A landscape with many valleys, sampled at points; each row gives a point and its height.
From any point a ball rolls to the lowest of the 2 points nearest to it. It stops when none of these is lower. Distance is the straight distance between rows; heights are no part of it.
bute h=437: [110 100  95 104  95 105 154 137 127 136  86 116 161 140 111 212 133 175
 117 106 173]
daz h=407: [116 170 132 193 145 107 128  94 135 134 147 156 148 122 106 110 137 128
 102  62 158]
kifel h=412: [159  88  60 154 106  78  87 120 121 180 132 147  43 140 158 110 177 145
 113 120 100]
Tud h=530: [138 105 114 119 126 135  95 108 146  91 125 131 121 151  92 144 120 102
 113 156  80]
vuse h=135: [114 117 129 118  98 123 138 104 144 128 136 132 191 150 117 158 141 151
  96 106 190]
sovi h=454: [128 123 170 141 121 163 108  89  85 119 134 137 189 100 126 103 113  88
 125 137 156]
ruraf h=465: [118 132 139 124 127 124 108 153 135 126 127 119 146 121 120 141 106 190
 116 143  88]
firav h=286: [123 152 105  98 160  76 149 166 146 119 145 123 106 126 120  93 162 154
 120 121  85]
ner h=370: [111 137 181  63 127  89 144 141 171 114 122  94 124 164 147 124 110 147
 134 128 108]
tofo h=152: [166 158 121 130 109 122  98  93 148 133 150 115 143  71 108 111 105 155
 110 167 129]
neke h=489: [ 82 113 157 151 140 159 152 123  99 137  95 156 186 147 139 150 132 153
  98  97 193]
Datil h=417: [ 73 124 153  66 139  55 174 161 114 146 109  80  74  96 162 107 184 159
 103 118 149]
Rera h=444: [136 148 154 123 128 160 112 110 127 108 107 144 169 115 116 144 105 166
 120 130 129]
puso h=612: [112 141 126  80  96  97 143 124 185 145 139  94 164 157 126 138 110 141
 109 148 153]
luvum h=297: [132 160 114  99 162 126 109 118 117 101 121 144 140 122  95 151 136 117
 118 107  91]
Vebu h=493: [142  88 170 126 130 215 136 124  77 109  84 118 161  86 139  71  99  63
 158 153 177]
Pibab h=470: [108 111 167 115 143 202 114 118 130  76 116 169 173 151 118 112 129 102
 130 118 135]
bezut h=441: [115  88  53  85 120 118  71 139 153 130 128 104  63 157 160  93 159 135
 133 162  96]
Keziv h=313: [108 119 142 174 141 119  97 102 115 133 177 193 129 145 128 127 134 100
 146  64 100]
Noto h=420: [111 141 172  72 118 124 101 109 137  79 121 150 116 123 105 156 118 168
 127 132 109]
vaf h=560: [136  96 159 122 131 133 101 123 113 128 180 168 162 141 155 102 128 141
 173 118  97]
Vetol h=332: [182  64 154 152 123 113  70  59  75 127 127 153 124 130 131 154 171  68
 163 150 157]
Dom h=184: [112 151  94 126 114  75 142 121 144 130 109 132 156 114  93 142 160 166
  77  96 165]
dag h=342: [ 64 173 111 131 172 112 115 188 103 150 143  83  87  58 191  81 187 135
 129 115 137]
leri h=281: [172 122 125 197 146  94 131 106 128 159 137 118 166 143 111 109 138 135
 113 120 161]
reg h=395: [ 71 186 148 122 151  95 196 177 104 147 175 122  43  96 191  98 168 124
 144 122 126]
sisir h=459: [108 101  72  54 122 124 106 157 152 115 132 113  54 142 149 108 152 115
 132 170  80]
Romiz h=343: [106 128 173  67 148  66 155 151 155 122 105  89 117 143 135 119 144 181
 121 127 126]
tota h=244: [162 125 119 145 155 117 122 142 108 131 119 130 166 126 122 153 116 130
 128 110  84]
mos h=352: [134 137  90 161 147 121 144 160 123 108 128 181  75 150 104 144 153 137
 135  62  84]
Mefo h=241: [116 124 105 118 136 144 132  79 111 149  95 135 200 141 126 144 111 125
 113 117 213]
Mal h=162: [ 94 108  83 101 147 124 109 184  75 126 134  90  67  97 181 100 150 147
 146 158  77]
Dizo h=609: [125 126 179 128  81 191 123 124 158 123 189 130 138 147 125 104 103  79
 127 146 105]
lup h=630: [ 88 136 140  74  76 112 149 116 194 187 146  76 100 174 156 167  92 139
 124 142 177]
ralak h=421: [109 134 154 124 117 248 167 128 128 140 111 126 140 132 147 107  82  66
 122 134 211]
sab h=576: [116 159  83 101 132 164 169 126 154 112  57 102 139 138 111 160 106 102
 106 135 177]
gikor h=415: [106 135 156 111 108 194 153 106 148 129  88 120 191 156 141 164  91 106
 106 137 168]
Zim h=436: [135  90 133 169 134  89  66  81  93 146 156 148 117 138 123 141 134  99
 123 105  80]
miv h=252: [ 82 144 106  79 134 119  91 185 137 111 118  62  73  93 168  97 130 150
 142 173 105]
parov h=518: [119 133 145 103 123 147 160 130 157  96  75 141 164 150 115 169 141 164
 111 114 171]
roze h=578: [170  79 169 151  97 192  94  86 129 101 158 138 128 124 113  97 133  47
 145 166 137]
Pedit h=341: [ 89 136 143 150 122  77 139 148 141 188 144 124 142 150 158 132 116 208
 112  96 147]
dup h=195: [148 140 109 125  90  98 126  93 151 153 142 108 190 101 121 136 113 142
 112 142 185]
defo h=403: [145  77  56 143 143  85  83 143 117 149 146 129  64 149 154  99 173 144
 144 125  94]
nutil h=661: [ 95 102 131  69  74  79 180 172 118 155  93  81 107 109 153 181 138 192
 115 146 151]
ruf h=275: [141 145  99 108 155  88 104 122 115 106 139 167  99 120 106 154 148 110
 125  74  84]
fufaz h=331: [146 165 154  69 105 131 165 162 188 114 103  99  97 131 133 146 106 189
 134 145 136]
bipez h=435: [146 129 133 131 143 147 130 136 169 101 129 129 177 164 106 112 122 121
 121 150 106]
Pevod h=171: [147 115  87 176 135  89 115 157 102 169 156 136  64 109 146 132 127 124
 162 114  65]
sugo h=434: [137 166 155  93 122 129 125 105 125  94 114 146 130  99 104 161 125 172
 120 116 132]
bage h=364: [191 129  92 129 133 149  93 102 142 106 108 118 143 134 114 150 107  80
 156 157  94]
povib h=362: [ 62 155 172 111 178  51 138 161 134 153 130 105  81 139 161 112 137 164
 142  79 105]
vokez h=382: [175 120 129 205 129 119  76  80 103 139 160 179  98 114 124 137 137 130
 156 106 121]
Loka h=620: [ 92 158 167  85  87 125 129 122 196 164 142  78 128 145 169 137  88 156
 127 157 161]
Des h=542: [137 125 111  93 104 146 122 154 162 103 123 118  93 151  91 138 118 109
 111 161  66]
petas h=617: [122 155 159  61 104 129  98 106 160 122 150 123 104 126 134 140  94 129
 155 147  90]
Zal h=355: [160 120 158 178 150 140 108  92  95 143 154 174 181 119 140 116 121 104
 173 105 121]
bego h=188: [153 119  89 210 121  82 133 163  96 163 141 129  64 112 133 149 120  79
 154 115  66]
pem h=590: [108 136 185  83  95 137 126 117 153 155 167 130 181 121 145 108 106 165
 143 136 140]
mun h=586: [143 118 117 103  90 175  80  77 156 100 145 163 115 158 116 147 125  96
 155 154 108]
mono h=427: [156  62  89 148 112  84  73  83 127 156 133 142  82 151 145 107 163 143
 115 146 105]
Gipav h=497: [ 97 130 136 160 136 135 164 126 122 129  91 156 156 145 111 174 136 190
 101  78 199]
tutav h=440: [ 94 149 118 136 127  74 208 208 102 169 128 114 112 133 135 129 154 152
  98 104 112]
Munun h=279: [124 155  94 144 172 158 129  91  96 118  64 123 156 104 109 116 106 143
  94 119 194]
Zufep h=447: [128 155  96 146 127 108 161 183  83 129 162 153  62 100 125 126 145 128
 129 111  77]
ras h=401: [ 90 116 183  86 130 106  94 121 136 102 156 153 105 154 125 126 127 171
 130 120  94]
tos h=247: [146 106 149 180 141 132 126  92  93 140 104 118 196 127 109 103 135  88
 113 140 201]
Kadi h=394: [104 160 179  76 109 133 152 136 191 130 144 100 125 180 127 134  90 121
 111 146 109]
fulor h=337: [146 147 146  95 132 183 122  90 156  92 140 156 167 137 121 128 117 106
 158 130 152]
zuviv h=293: [148 171 138 102 112 157 141 154 190 122 133 114  97 139 124 134  87 164
 149 171 112]
vila h=596: [139 103 177 139  88 193 114 124 141 113 159 121 152 127 109  84 120  45
 128 154 140]
subof h=222: [152 139  95 218 124 104 119 102 136 129 117 151  77 118 116 155 111  53
 164  87 109]
muzos h=496: [114 150 158 135 169 166 132 108 120  84 103 179 157 155 104 128 144 142
 108  89 172]
tirak h=191: [168 102  69 142 127  90 102 134  84 152 142 135  90 106 144 127 147 123
 147 125  68]
kez h=229: [102 125 102 121 144 121 131 201 104 149 127  74 103  89 147  80 138 157
 111 187  86]
baza h=291: [149 147 132 209 142  67 141 107 142 173 160 125 151 116 114  92 131 136
 118 109 153]
susu h=336: [133 142 113 127 163 169  99  77 106  94  90 123 150 122 112 131  95  88
 125 152 130]
kogo h=373: [128 135 132  54  96  56 179 133 174 121 103  82  99 126 131 129 152 150
 112 121 154]
zuzuv h=310: [166 158 132 125 139 173 130  90 131 108 134 153 191 123 133 114 115 124
 145 138 157]
vifaf h=584: [ 91 149 122  75 124 115 176 197 168 111 103  72  85 136 151  86 153 163
 118 172 132]
dat h=212: [116 131  98  90 142 123 101 169 117 132 127  91  88 108 171 113 113 162
 155 177  87]
Nepo h=471: [120 102 179 144 121 179 121  94  75 128 100 107 179  95 137  89  99  54
 140 159 180]
kepu h=211: [132 154 107 112 133 114 158 118 141 106  94 115 162 116  86 155 128 142
  77 115 155]
Let h=372: [ 74 137 149 123 167  46 105 149 135 139 147 140  84 155 144 120 141 148
 134  81  83]
Ped h=487: [133 143 114  77 106 120 174 190 123 123 108  86 120 116 119 140 114 138
 118 161  84]
fefal h=225: [156 156  93 171 141  81 163 187  96 177 164 113 108  97 147 105 123 143
 137 120  96]
dol h=532: [147  80 163 138 121 221  97 102  79  94 132 157 153 107 133 107 125  77
 161 133 143]
pib h=305: [ 68 146 139 110 153  88 119 185 134 160 118  79 120 118 181 109 138 204
 126 132 142]
lik h=448: [129 105 117 136 144  93  80 142 118 137 147 106 102 115 131 107 130 159
 122 162  78]
govo h=483: [141 122  98 124 125 122 106 136 100 141 129 179  68 132 142 174 121 162
 158  69  73]
Vuna h=460: [147 175 101 141 117 116 169 172  88 139 146 146  91  75 131 138 133 161
 133 120  88]
Pugep h=385: [169 100 171 149 119 144 122 100 130 116 159 132 191 117 114  79 141  86
 148 153 152]
Goz h=347: [131 161 125  51  91  85 180 147 168 106 113  96 110 120 100 128 159 122
  90 131 135]
zapu h=416: [131 141 130  90 123 129 138 127 186 118 130 115 141 162 107 130 114 136
 115 150 106]
rokor h=613: [137 148 115 119 111 133 136 153 206 126 135  89 108 143 107  81 112 149
  97 185 128]
Lapit h=455: [132 127 145 124 111 138 109 109 131 105 135 127 140 112 127 136  89 171
 126 160  88]
Fam h=521: [ 96 142 141 153 115  99 169 155 127 141 113 143 132 138  95 155 142 190
  91  68 160]
mafi h=452: [110 125 155 110  65 200 162 111 152 163 139 118 145 164 142 195 107 104
 128 114 220]
Gazi h=356: [154 106 136 143 168 180  94  74  93  98  93 130 139 118 123 121  96  63
 150 176 159]
suge h=414: [113 174 128 162 130  73 141 122 151 154 138 140 145 146 114 131 141 149
  95  54 162]
Vovun h=335: [141 151  96 157 179 121 151 160 106  90 107 156 110 127  94 136 159 127
 118  75 112]
gez h=442: [158  94 142 161 160 160 116 123 134  97 123 149 181 151 114 123 136 119
 135 138 124]
zemad h=300: [100 126 147 125 127  89 137 129 153 138 132 124 155 135 108 120 134 181
  93 112 132]
goni h=238: [144 145  99 119 128 109 149 146 124 114 104 114 150 111  87 126 143 135
  82 134 117]
far h=457: [100 130 136 125 123  99  94 144 126 148 144 100 117 114 131 106  95 195
 114 170  94]
geref h=453: [127  93 170 163 155 191 128 117 113  90 116 150 184 134 116  89 136 100
 134 138 151]
Vefo h=378: [ 66 169 151 109 152 106 183 170  79 130 158 101  66  67 200  93 200 137
 136 128 152]
Ribo h=220: [175 113  81 124 149 102 116 153 106 124 129 134 134 123 126 145 128 124
 140 130  58]
Momet h=296: [176 131 107 177 154 115 133 118 123 126  93 116 186 118  99 120 130 125
 114 122 159]
Lireb h=638: [101 109 123  77  69 107 156 150 175 164 124  72  90 152 129 174 111 146
 107 146 163]
lanu h=299: [138 155  93 149 166 147 127 115  87 105  74 137 123  84 104 134 109 135
 107 118 141]
Lezez h=628: [162 103 119 134 115 127  74  95 164 127 157 103  91 128 127 101 111 125
 148 204 103]
poriv h=469: [139 173 112 123 119  93 177 172  95 150 138 135 109  83 133 144 129 185
 122  96 135]
sevef h=418: [ 89  94 125  94  79 132 142 114 138 131  90 113 171 159 124 213 114 150
 120 120 189]
Bokuz h=230: [194 134  85 156 159 116 126 150 130 135 140 120 125 108 137 117 120 167
 171 145  92]
keb h=519: [160 119 108 134 144 159 132 162 101  96 102 144 113 114 111 163 138 153
 132 131  81]
doki h=399: [104 138 170 110 122 246 151 113 129 106 114 142 139 134 138 111  95  63
 144 131 173]
lipi h=81: [ 88 108 141 105  83 170 147 100 143 127 116 131 199 152 129 156 133 113
 104 116 216]
ludom h=629: [121 136 102  48 118 102  70 116 150 128 158 113  89 128 154 137 103 139
 168 157  91]
vel h=306: [140 151 109 194 149  76 123 130 132 153 155 131  98  99 102 102 131 140
 124 116  98]
konuz h=585: [136 151  97 116 126 161 139 113 154 129  82  95 170 144 116 167 101  97
  93 147 189]
vutob h=611: [ 94 156 184  72 114 127 110 108 186 147 167  95 118 141 160 111 105 153
 144 167 132]
bugon h=377: [121 124 126 106  88 131 158 149 160 139  94 107 141 139 121 174  99 177
 102 142 157]
gama h=472: [106 114 145  84  68 154 160 104 177 149 146 125 151 183 129 187 121 105
 137 110 199]
sefig h=319: [153 129  82 133 161 157 107 115  82 100  77 115 132  95  94 135 111 104
 113 143 119]
rado h=485: [106 128 159 115 150 180 145 114 149  74  89 169 169 159 110 131 129 142
 116 119 154]
nepus h=509: [129  98 115 114 143 179  83  85  99  86 116 174 144 157 121 148 136  90
 134 120 131]
Sot h=423: [ 78 171 147 108 133  69 171 185 104 165 132 107  69  88 156 108 150 160
 108  94 110]
Rol h=540: [158 101 107 129 135 148 100 126 131 110 130 161 135 153 136 145 122 148
 154 132  87]
mufo h=554: [107 113 122  91 120 136 133 162 157  82 127 126  72 155 103 125 131 147
 122 158  75]
bev h=361: [173 120  65 200 112  88 117 129 112 137 148 149  46  99 108 131 161 102
 135  94  89]
Depuz h=575: [175  67 111 133  88 183  81  78 141 123 130 153 116 154 130 139 135  93
 143 165 121]
Dev h=330: [163  98 168 174 167 130  96  74  72 122 119 143 166 114 115 109 142  77
 141 125 150]
miba h=298: [136 145 152 213 143  83 107  94 142 154 180 139 124 123 114  83 137 135
 117 106 117]
pofun h=422: [130  74  52 120 118 107  77 148 118 147 121  99  54 127 171  82 170 131
 133 167  93]
tupi h=666: [116  94 166  92  95 178 104 118 119  92 163 184 160 148 134 123 144 115
 168 116  99]
Pive h=433: [142 127 154 141 123 182 143 112 142 121 110 118 203 142 118 147  92  93
 121 146 156]
gigip h=389: [151 153 133 194 142 133 108  88 111 116 165 180 107 113 107 129 123 139
 149  94 120]
Sisu h=432: [104 183 110 141 114  95 210 175  99 142 181 158  66  97 146 110 146 103
 139 112  94]
Zed h=515: [ 99 158 132 158 139 104 157 148 107 123  99 146 133 123  96 144 132 147
  71  67 134]
Beg h=413: [ 95 173 118 118 132  93 211 174  84 147 181 133  90 109 168 105 181 123
 121 131 117]
lav h=551: [141 103 123 108 142 133  91 114 135 130 172 158 130 148 151 118 123 153
 162 146 101]
zosop h=402: [135 123 131  95 121 128  74  81 106 119 152 150 159 129 128 154 118 100
 141 120  92]
lozif h=606: [126 153  97 120  93 127 157 171 188 160 135  64 107 146 124 108 108 139
 100 169 139]
lolar h=458: [141 149 109 116 108  97 166 154 117 151 105 128 143  99 136 166 122 201
 122 102 139]
gilef h=506: [117 110 133 114 121 121 177 126 152 116  85 142 136 142 107 178 154 190
 112  84 196]
bife h=301: [161  97 146 206 173 146  85  81  65 117 112 149 129 115 126 156 128 117
 149 136 123]
Ris h=564: [160  61 138 142  89 185  88  82 121 104 138 170 133 138 139 118 148  53
 147 148 151]
Til h=202: [121 127  98 125 150  97 138 179  79 138 152 100  92  96 148  90 136 158
 129 156  82]
Fugid h=600: [ 93 138 183  72 115 127 112 114 163 123 173 137 140 139 151  95 118 168
 151 147 133]
Fanuz h=450: [118 133 126  97 126  86 186 212 116 150 110 100 130 122 134 130 143 175
 101 133 112]
Vuvi h=320: [ 92 129 179  84 129  67 149 123 147 133 118 116 152 157 129 133 138 167
  89 104 128]
suvi h=257: [118 147 129  84 116 140 108 163 164 125 139  88  95 118 144 120  98 161
 161 174  99]
nupag h=473: [147 147  98 151 138 118 128 151  90 120 132 159  89  92 120 157 116 155
 157  91  84]
Sos h=324: [ 89 147 103 184 164  78 134 169 116 171 159  96  60  90 151  65 149 106
 125 126  94]
Zege h=260: [140 126 117 173 166 126 102 113  94 126 115 161 144 130 114 154 111 124
 140  96  88]
vizeg h=634: [173  68 120 148 129 100  61  89 121 129 165 107  96 126 127  93 137 142
 153 195 104]
zag h=507: [109 170 134 130 165 133 143 124 124  90  83 153 129 129 100 139 142 152
  93  74 163]
Fimet h=439: [103 145 170  98 115 150 119  79 105 109 132 148 194 117 124 132 120 107
 113 108 154]
Zukib h=396: [ 98 120 161 115  80 162 148 113 150 131  93 121 162 151 116 189  85 149
 101 144 161]
Lis h=463: [110 110 143 123 159 197 148 126 105 117  85 150 207 151 156 108 102  89
 120 136 192]
kime h=467: [112 124 121  67  96  90 202 187 116 129 108  87 134 121 132 142 136 147
  94 147 115]
Malel h=282: [185 156 110 118 134 134 112 112 146 114 147 150 165 121 123 114 118 142
 153 140 113]
Napas h=550: [154  57 153 113  74 217  97 108 112  99 132 170 144 116 139 114 138  58
 171 139 127]
fufe h=397: [ 90 135 146  44 114  64 172 162 151 131  99  61  82 105 150 120 163 150
  98 133 151]
papep h=329: [161 158  85 169 134  90 153 130  85 146 133 121 118  61 104 127 133 114
 114 109  98]
lunu h=500: [135  85 123 137 126 163  89  87  86 111 117 196 132 161 143 166 144 125
 139  87 121]
Fetuz h=289: [141 120 102 121 150 100  79  97 120 119 151 164 112 133 122 146 141 133
 143  92  95]
zun h=400: [131 156 124 180 162 142  99  79 108  99 139 169 137 118  95 113 139 135
 114  90 142]
gisa h=254: [104 134 109 107 112 110 137 186 144 136 118  82 113 113 130  88 122 158
  92 185 102]
fiti h=325: [134  79 156 191 133 141  87  92  83 127 160 186 135 149 134 128 147  76
 160  82 115]
dobet h=369: [189  97  82 185 121  94  93  99 101 151 122 157  73 129 120 146 156 118
 136 105 100]
rurul h=503: [134 128 110 101 133 129 156 184 108 120 114 127 119 115 122 131 127 161
 128 147  69]
Rifaf h=258: [156 137  63 146 149  91 112 124 121 137 142 166  85 123 129 151 137  91
 154  68  79]
bep h=316: [187 130 134 174 177 123 128 102 104 120  87 109 192 128 122 128 124 108
 146 152 165]
vute h=449: [130 119 153 131 152 168 140 113 110 130 101 131 226 149 141 121 102  98
 130 112 147]
kiv h=604: [113 115  99  92  87  87 143 127 172 165 123  99 169 156 120 178 113 133
 111 130 166]
taze h=374: [159 101 151 158 148 205 112  82 118 108  95 106 131 136 127 139  95  40
 147 181 151]
Rap h=223: [133  93 137 169 162 180 137  89 115 128  90 124 192 140 125  83 120  87
 115 156 199]
Mar h=581: [114 157 150  76 106 133 153 165 192 114 138  84  55 163 118 120 114 140
 119 158  98]
ralik h=148: [ 84  89 123 128  89 212 150 110 139 137 116 134 184 152 130 110 128  94
 114 132 240]
lub h=446: [121 118  96  97  92  87 167 144 117 156 108 118 130 106 118 193 141 181
 112 101 172]
kunep h=549: [127 150 161  86 113 148 175 124 188 109  99 102 133 165 106 167 117 121
 107 122 157]
keso h=386: [152 131 123 106 128 158  92  72 139 107 140 132 171 126 127 146 103  72
 147 148 103]
seko h=621: [150 133 112 128 127 124 106 144 171 120 141 100 104 121 116  77 112 148
 130 191 106]
panaf h=477: [ 78 101 147 124 154 190 161 117  83 128  79 155 196 146 152 118 114 125
 110 115 214]
duv h=430: [ 70 148 146  83 150  54 140 160 113 155 135  94  83  95 143 105 155 173
  97 110 108]
Buni h=326: [ 91 131 118 127 128  71 142 182 135 181 127  84 127 129 158 125 123 201
 119 123 142]
sopiz h=568: [100 137 123  67 127 133 150 184 168  91 121  93  65 146 125 102 147 149
 119 171  96]
duzur h=280: [101 129 128 102 113  95 143 159 149 139 124  96 120 128 117 107 125 181
  86 145 133]
gigev h=492: [124 102 135 117 135 137  98 111 109 116 130 188 106 158 146 181 132 146
 164  74  88]
Sem h=598: [ 97 157 108  81  93 134 183 182 182 145 117  70  77 144 146 107 135 143
 104 176 153]
Tad h=595: [121 142  85  99  90 132 159 107 159 138 109  96 173 146 111 181 120 125
 115 129 184]
tet h=409: [ 68 182 129 126 142  76 156 184 111 160 155 126  40  86 158 106 150 119
 150  94 111]
bal h=267: [170 100 167 191 148 103 125 104 120 145 128 118 195 127 108 103 147 103
 119 138 165]
motaf h=376: [185  74 107 187 122 107  75  75 101 141 147 168 104 134 135 144 156 118
 152 114 128]
Rog h=514: [131  70 155 123 139 218  99  93  69  98 103 140 135 106 140  76 107  47
 172 160 152]
tef h=419: [122 142 145 112 155 141  90  87  97 109 132 159 175 128 123 124 131  94
 144 100 128]
Kude h=570: [126 123 176 135 124 135 133 122 112 122 165 164 191 132 134 110 128 136
 147 106 132]
Tiz h=597: [120 144 159 100  89 190  92  85 155  89 169 153 108 141 107 131 111  89
 137 151 119]
Mov h=619: [119 143 190 118  82 175 157 123 173 145 173 115 134 170 127 118 105  87
 109 131 131]
roli h=261: [113 148  79 141 148 130 129  90  92 140  77 132 163 125 122 148 125 143
 107  99 218]
kemu h=520: [133  95 102 133 156 151  73  88 113  90  97 160 117 149  95 150 139  92
 123 130  93]
Datem h=353: [149  85 182 163 149 143 103  96  95 112 121 135 186 106 109  81 159  64
 152 131 172]
kavof h=371: [122 147 168  94 113 218 121 105 139  97 135 158 154 117 129 134  92  75
 157 127 146]
kubu h=208: [150 150 100 210 118  97 177 174 115 162 158 126  72 102 140 123 107  80
 154 117  78]
Degap h=315: [177 142  90 182 150 103 148 136 100 139 100 111 145  86  95 141 122 122
 109 112 127]
lila h=384: [ 82 108 142  77 153  82  86 132 138 125 140 133  85 154 139 124 141 144
 133 106  76]
Forod h=443: [138  97 129 164 142  96  94 108 113 144 156 126 121 122 123 125 122 139
 134 131  68]
Sinim h=461: [163 135 121 170 123 170 139 120 171 122 100  88 159 136  84 126 106  94
  89 164 165]
Fup h=256: [206 121  99 154 154 127 118 119 135 118 139 140 154 121 121 124 134 141
 170 149 110]
raril h=302: [118 114 122 141 152  94  81 109 132 151 175 171 120 166 135 122 145 127
 152  87  87]
tis h=445: [145 139 115 136 140 149 132 115 156  98  93 120 163 139  90 129 104 120
 100 159 125]
buda h=190: [105 108 124 134 129 190 150  90 135 138  91 119 170 152 124 112 112  96
  97 150 224]
Lapa h=321: [133 146 123 125 164 109 143 149 123  86 108 151 138 142  92 147 149 141
 114  93  97]
lubiz h=534: [114 117 173  79 104 132 177 113 172 100  80 108 147 175 115 184 129 150
 112 119 187]
Sib h=242: [139 154  70 178 131  96 142 134 117 140 136 165  69 109 123 160 124  64
 163  68  89]
pum h=431: [185 111 131 136 119 156 126 103 178 127 160 124 154 154 117 101 112  96
 154 176 114]
Daki h=563: [148 174 122  95 132 169 159 118 166  97  84 127 136 148 104 169 110 104
 115 118 152]
Muvep h=408: [189  94 137 150 140 121 102  92 138 120 157 131 170 141 109  99 143  94
 172 167 126]
Nobi h=367: [137 115  76 146 136 111 132 178 124 137 137 176  51 157 144 123 155 149
 156  90  70]
goso h=360: [ 64 168 134  83 157 105 148 172  93 130 141  85  83  67 197  94 180 155
 139 147 136]
famas h=649: [101  89 101  57  77  80 174 161 150 162 104  65  96 137 150 170 142 163
 118 137 165]
rigeb h=426: [123 193 109 162 127  75 163 151 147 151 143 142 114 120 106 124 130 136
 105  64 138]
Bidil h=387: [136 103  59 119 153 107 109 174 114 127 142 139  74 141 145 108 160 150
 144 133  78]
Zuvi h=163: [107 144 116 138 121 115 128  90 132 128 116 149 168 131  95 135 155 156
  80  87 198]
bogis h=317: [129 150 114  59 131  79 148 152 161  93 124 117 104 127  98 112 151 127
 110 136  99]
vopez h=428: [147  69 121 153 105  92  54  72 113 150 153 144 111 152 126 120 144 124
 112 135  93]
bilip h=607: [130 171 171  85  89 165 124  99 174 106 163 128 110 136 122 156  97 126
 135 143 123]
Vog h=531: [182  95  96 162 151 168  99 130 116  93 101 146 119 133 116 150 128 138
 147 151  90]
suzod h=174: [165 145 129 157 112 120 106  76 114 132 134 120 181  75 108 132 118 149
 114 150 168]
bes h=631: [106 126 212  89  72 182 158 136 165 121 147 129 170 163 130 118 111  94
 103 129 146]
vutes h=333: [ 88 151 102 155 180  93  85 164 112 168 158  90  78  63 170  65 164 126
 142 124 116]
Vamo h=424: [153 114 158 158 115 207 142 115 142 131 119 115 187 129 131 119  96  54
 133 160 163]
muk h=207: [147 132  98 221 108  90 134 132 130 139 121 147  64 100 114 145 111  48
 153 123  79]
Peg h=655: [116 116 182  83 111 162 113 126 163  97 161 160 137 174 136 130 124 108
 154 131 101]
Birot h=398: [148  88 167 155 133 211 121 107 126 111 119 128 172 147 120 123 117  48
 155 170 139]
sunel h=228: [119 163 104 194 138  84 196 200 125 179 156 114  82  96 146  92 119 104
 145 121  87]
sesak h=580: [120 122 174 116  84 144 142 127 133 141 156 145 198 131 133 123 115 155
 123 131 166]
bigep h=425: [172  87 150 149 144 182 122 108 159  96 131 139 163 162 115 126 117  81
 148 175 113]
Gogo h=340: [198 113 115 143 158 157 125 107 122 108  89 111 176 127 110 143 114  90
 153 165 122]
loz h=357: [121 138 160  95  92 151 160 155 185 125 101 102 113 153 130 168 107 179
 115 160 144]
mefop h=645: [106 120 203  86  98 158 135 121 159  97 146 141 161 162 120 121 112 140
 125 139 117]
feg h=263: [145 152  95 137 141  85 152 165 117 133 141 131 130 107 106 109 149 154
 112 111  99]
Vug h=350: [ 69 157 157 139 160  62 121 159 138 174 150 113 111 145 165 114 121 183
 116  90 133]
gemib h=339: [132 105 169 196 141 160 103 117  71 132 150 181 157 109 148 118 122  67
 170  73 126]
Led h=283: [ 62 149 134 106 156 112  98 176 133 135 120  66  85  98 168  98 141 186
 123 154 127]
mel h=151: [110 124  86 161 142  81 100 165 102 185 146 112  40 119 184 115 135 119
 168 109  80]
Zuvur h=203: [180 137 107 189 158 107 148 182 111 148 140 127 118 115 138 128 114 152
 149 118  88]
Butoz h=438: [107 130 149 135  88 235 168 115 132 162 121 124 149 157 150 159  96  76
 105 119 212]
bel h=429: [101 166 121 162 121  74 194 189 130 151 133 126 107 121 130 138 134 128
 106  67 120]
nim h=318: [ 94 153 116 166 146  68 129 153 123 179 155 104  98 103 131  92 129 142
 105 111  96]
Fula h=276: [108 140 144 173 183 165 105 103  85 103 106 169 135 131 123 154 113 132
 133  94 127]
Tofal h=216: [149 129 103 139  98 150 128  90 141 143 116 118 195 118 119 146 114 129
 107 142 206]
fori h=124: [ 97 111  78 132 152 110  81 181  77 155 143 102  59 107 205 108 160 130
 156 127  84]
sedil h=314: [176  95 169 189 152 124  82  81  69 120 131 145 130 112 118 147 145  84
 173 130 142]
Netof h=290: [131  97 151 184 157 173  90  92  60 116 123 176 152 117 128 135 116 115
 141 114 123]
sares h=346: [175 142  66 171 132 102 125 120  80 120 142 153  90  81  95 117 161 104
 125 112  94]

Where does a ball stop that starts at each point below?
ruraf | dat
susu | tofo
Tud | lipi
Datil | lipi
reg | lipi
Kadi | fori
mafi | Zuvur
Muvep | Pevod
Vetol | Pevod
